Each row is a point on a tangle of strands that fork, close into loops and nearly touch. The rows are in no order.
(in the rows, 128 means zero)
Two points are linked if the straight distance between their rows is under 115. Some points are linked to none.
z_883: [149 137 128 158 129  77 135 148 150 158 139 168 118  80 162  98 195  93
 136 117 103 148  95 162 164  96 128 117 123]
z_538: [151  95 100 126 117 136 180 185 130 131 191 144  58 142 127  87 124 107
 102 137 160  92  93 138 155 167 141 107 135]
z_276: [158 104  97 115 160 134 119 112  85 141 117 119 139 115  72 119  90 114
  84 133 107  94 128 134 125 154 136 146  88]
z_44: [164 121 115 104 151 129 102 105  81 166 115 137 107 123  85 113  88 101
 119 124  92 122 143 151 132 126 122 151  76]
z_382: [198 108  95 130 134 129 131 133 134 163 146 101 126 112  93 103 161  67
 102 138 129 128 139 111 143 164 138 152 105]
z_928: [ 85 104 131 147 125 103 162 122 105 104 103 132 160 141 106 133  88 194
  67 134 142  71  96 150 151 137 108 151 152]
z_537: [ 59 143 128 121  87 107 152 117 189 125 132  97 168 165 130 187 115 187
 153  91 182  92  91 102 149 111 104 163 153]
z_129: [ 44 188 147 154 115 110 124 135 173 108 110 131 175 115 167 167 167 179
 151  85 139 108  86 110 143 104 130 118 170]
z_659: [ 70  94 146  99 102  79 147 114 180 194 106 149 152 167 146 159 114 128
 138 116 145  93 150 127 165 103  97 181 154]
z_852: [ 59 147 161 134 138  87 105  84 124 129  84 154 155 134 153 132  93 169
 136  93 100 144 147 162 133  75 113 132 142]
z_456: [186  83 139  82 112 115 111 156 145 194 136 138  56 132 121 100 142  57
 156 135 109 177 155 169 168 122 116 161  99]
z_408: [ 98 155 163  72 113 133  80 141 161 127 155 140  91 192 144 158  73 131
 191 120 154 161 206 121 113 118 123 118 138]
z_158: [ 65 171 136 158 134 185 125  90 115  61 119 105 165 125 123 142 116 193
 129 120  97 144 101 111  84 124 125 101 139]
z_376: [182 156 114 170 136 145 142 135 129 125 163 128 115  74 148 102 179  89
 121 128 116 145  81 113 129 136 144 107 121]
z_486: [ 82  98 143  87 112  95 143 118 175 186 137 146 115 181 145 150  77 135
 155  92 154  97 129 125 156  89 114 160 146]
z_95: [108 154 115 165 157 156 152  98  71  62 107 146 135  70 146 144 129 165
 100 106 127 148  98 136 121  95 138 100 140]
z_693: [ 79 123 144 132 111 105 126 105 154 169 104 139 171 151 137 137 136 147
 143 127 123 113 153 141 146 139 103 151 153]
z_115: [133 120 100 187 130 153 173 140 126  90 134 106 191 118 107 115 150 161
  68 159 152  66  83 116 146 165 143 120 139]
z_421: [122 157 177 124 111 101  89 114 149 173 111 175 117 112 174 135 139 114
 194 104  93 170 142 171 132  63 123 123 132]
z_315: [199 139  99 151 146 153 142 117 118  96 150  81 146  56 100  90 146  83
  85 134 119 103  89  59  93 164 149  99 128]
z_405: [114 171 148 127 118 151 105 116 167 159 131 117 143 123 166 142 193 115
 183 125 100 177 164 120 114 139 132 110 131]
z_806: [109 140 147 136 123  62 135 164 150 164 124 184 114  90 194 119 172 109
 146  96 116 150 104 171 163  62 136 105 142]
z_346: [116 163 152 109 109 137 115 158 177 154 163 134 118 141 164 144 168 119
 190 117 124 155 148 112 123 134 136  96 141]
z_399: [178 140 101 142 138 164 117 159 125  86 183 108  77 135 115 108 134 110
 130 143 145 144 154 108 113 157 152  93 118]
z_253: [ 63 149 136 129  81 119 164 128 163 107 130  89 167 169 125 172  96 199
 121 118 168  83  80 107 141 129 110 148 163]
z_983: [195  83 143  87 119 123 112 151 120 163 154 159  48 143 120  97  91  74
 150 138 112 167 118 179 140 114 124 128  92]
z_309: [123 145 150 146 118 120 109 116 160 191 114 139 133 102 153 127 216  96
 171 129  88 181 159 142 143 111 119 146 125]
z_59: [138 100 108 139 155 121 126 106  81 138  88 128 177 125  75 124  93 138
  78 136 115  73 126 140 139 144 122 155 101]
z_657: [226 133 135  90 127 136  58 136 103 119 136 123  59 146  93 123 102  85
 162 143 128 194 174 144  90 122 141 113  93]
z_989: [170 172 147 170 150 135  84  70 145 149  99 122 145  71 128 124 182 107
 160 126  84 190 148 125  97 105 132 131 111]
z_980: [111 113 129 136 130 125 186 175  91  92 138 183  73  90 168 110 128 126
 105  92 154 123  68 143 152  98 131 109 158]
z_378: [124 139 166  81 113 143  83 123 143 163 137 135 105 163 145 151 108 118
 186 132 106 188 210 142 109 116 121 116 117]
z_669: [ 67 168 130 165 121 114 148 165 142 101 136 141 145  93 183 144 174 155
 122  93 133 107  71 118 151 117 141 107 166]
z_890: [ 97 150 128 148 121 112 166 171 129 117 142 165 110  89 174 124 156 138
 113  97 139 114  68 135 156 105 138 109 162]
z_541: [ 43 169 143 133 102 105 128 121 189 119 123 132 173 144 164 175 130 172
 171  71 151 111  95 108 148  82 130 153 155]
z_736: [107 109 156 102 111 153 154 122  53  86 114 184  64 123 147 137  52 153
 133 100 147 150 101 147 120  81 118 108 166]
z_603: [101 140 118 153 148 189 126  96 108  38 122  92 145 124 110 128 119 179
 119 131 113 130 110  95  76 137 146  81 112]
z_395: [110 150 173 128 110  75 107 151 164 168 122 186 117 102 191 132 158 112
 181  90 108 146 117 154 147  50 130 114 154]
z_566: [186 142  97 173 139 167 153 130 132 101 178  99 130  72 123  99 179  95
 101 131 135 113  80  87 116 158 157 101 120]
z_372: [ 95 103 134 118 125 123 137 115 143 160 110 121 165 167 118 139 129 143
 119 148 128 116 161 137 136 161 115 145 125]
z_830: [157 110  76 138 152 147 113 135 126  88 129  74 161 141  91 118 152 117
 103 177 154 128 184  92  98 184 146 124 107]
z_156: [176  98 107 128 126 115 137 134 135 185 139 137 113  98 104  99 164  68
 112 141 107 135 135 144 166 156 131 156 111]
z_41: [150 105 104 163 146 149 155 113 114  97 105  95 212 118  85 121 144 144
  76 159 140  74 107 107 140 181 140 125 125]
z_192: [115 134 162  92  98 127 123 149 128 127 136 186  74 130 188 145  99 112
 177 100 141 140  86 141 115  67 133 113 161]
z_643: [105 115 121 128 118 131 129 144 152 140 123  97 166 168 137 143 180 125
 116 182 133 134 176 120 109 179 114 133 130]
z_651: [ 72 174 120  97  99 132 120 154 209  97 172 103 134 187 145 196 126 165
 176  97 189 125 140  82 128 144 136 120 150]
z_338: [121 119 107 137 104 122 153 179 179 147 145 101 159 154 160 142 213 103
 120 190 152 128 169 105 127 181 127 137 141]
z_117: [ 99 153 166 111 130 173 113  99  76  89 108 140 105 146 141 137  70 170
 147 115 104 160 125 132  84 108 125 105 122]
z_370: [143 121  90 152 149 167 124 116 143  75 143  76 172 133 100 123 173 144
 114 158 142 115 157  93  91 179 150 100 123]
z_2: [ 85 113 136  77 110 114 147 131 166 141 157 118 100 194 128 159  61 147
 137 105 166  92 145 119 141 134 117 135 148]
z_217: [211 111  83 113 146 134 122 141 122 132 148  65 121 103  78 108 136  59
  92 146 126 112 150  88 114 168 145 137 108]
z_93: [102 119 146 110 131 103 141 126  83 119 104 190  83 126 158 125  65 144
 119  96 125 129 116 164 136  73 116 137 133]
z_17: [ 79 171 143 161 155 120  98  72 116 111  93 142 172 105 145 135 136 170
 134 111  87 154 133 153 117  93 119 119 130]
z_874: [ 68 143 170 108 121  96 127 109 119 125 102 159 123 131 165 136  70 167
 146  90 116 127 128 154 131  68 110 135 149]
z_670: [137 145 175 104 114 135  82  96 135 178 106 150 110 135 148 137 129 128
 194 126  81 187 175 152 111  96 118 117 113]
z_581: [177 152 144 127 147 149  81  86  92 130 100 132 114 119 122 127 108 122
 165 125  85 169 129 133  81 104 136 118  84]
z_112: [107 116 107 162 126 132 168 132 105 107 135 138 139 119 124 110 109 154
  64 136 138  79  88 131 148 144 130 127 139]
z_403: [211 129 112  90 156 130  71 147 103 124 134 101  73 133  69 121 103  54
 131 151 133 165 206 114  99 136 136 156  85]
z_84: [ 96 131 157 106 108 179 138 118  58  67 120 152  67 125 148 162  64 162
 149 104 147 156 100 140  95  99 126  93 156]
z_352: [174 106 149  96 134 120 100 127  83 157 124 166  65 135 122 106  80  98
 150 122 101 160 124 171 124 112 118 136  89]
z_768: [196 143 140  99 139 148  60 110 108 125 124 114  87 137 107 129 117 117
 166 140 122 199 168 133  76 113 143 106  96]
z_900: [ 74 116 142 150  96  98 180 134 137 107 105 107 175 152 120 144  88 202
  84 137 162  74  80 124 157 128  94 153 168]
z_241: [165  97  79 125 148 142 105 157  96  94 136  93 133 165  78 120 118 108
 103 184 158 106 208  97 104 177 127 156 101]
z_676: [118  70 134  90 107  92 187 161 169 181 127 130 138 190 142 146 121 128
 113 162 166  90 156 129 174 161 108 163 154]
z_228: [162 105  88  97 139 137  88 165  91 121 146 101  93 164  78 116 112  82
 116 175 150 136 221 110 116 159 125 159  92]
z_606: [120  73 127 104 102 106 185 170 154 164 150 122 113 181 130 135 118 137
 110 154 176  75 119 125 159 170 119 147 162]
z_689: [144 155 120 176 161 153 100  80 123 114 121 115 163  89 125 117 184 136
 146 124  97 159 130 107 100 120 138 115 108]
z_997: [102  98 121 144 140  83 136 112  97 134  75 146 171 157  97 129  90 173
  66 144 120  83 118 167 157 137 111 170 113]
z_761: [ 67 172 132 176 141 148 113  84 122  88  98 120 182 113 137 134 148 185
 124 124  92 142 117 123 108 109 118 108 140]
z_325: [ 81 112 142  97 115 118 139 133 145 126 136 109 130 188 112 148  79 163
 125 136 148 100 145 130 129 162 112 126 150]
z_169: [186 152 116 167 132 108 131 132 133 136 149 152 113  59 154 102 184  83
 133 119 123 157  76 149 141 102 136 122 120]
z_498: [140  93 107 135 122 140 194 182 102 106 167 171  61 107 143  89 125  94
  95 117 150 107  48 138 162 129 135 114 141]
z_284: [136 142 134 118 152 166  96  91  70  94 109 137 113 139 123 126  77 150
 127 130  99 151 125 129  95 122 137 109  89]
z_973: [143  82 111 134 110 126 178 176 141 152 169 137 100 155 125 106 126 121
  91 154 155  78 106 141 161 179 137 123 140]
z_306: [186  99 124 125 129  98 125 135 140 187 140 146  83  86 119  86 154  59
 125 131 106 149 118 174 179 114 117 167 100]
z_588: [136 135 103 160 159 173 117  90 128  82 138  85 164  99 100 118 156 144
 127 139 116 126 125  86  90 156 155 100 108]
z_555: [200 110  85 122 153 136 127 135 100 112 145  61 151  88  67  92 135  90
  81 150 144  83 126  78  98 180 156 119 116]
z_767: [182 122 105 116 169 115 112 102 100 166  80  71 179  82  60 106 143  78
  93 134 103 104 147  94 101 143 123 159  99]
z_37: [129  94 106 149 147 143 146 114 128 109  70  97 232 147  96 129 153 155
  92 179 124 102 148 119 127 169 121 150 121]

A tip is a point with one link. Name the tips that can be reached along the links from each point below, in the order of the rows.
z_405 | z_346, z_309
z_59 | z_408, z_676, z_37
z_84 | z_989
z_325 | z_338

A fork is a point with three links, a tip a point with one. Leave the first point through the second and follow the links. Name the first fork or tip that comes.
z_376, z_566 | z_928
z_156, z_382 | z_408
z_284, z_581 | z_588
z_900, z_253 | z_676
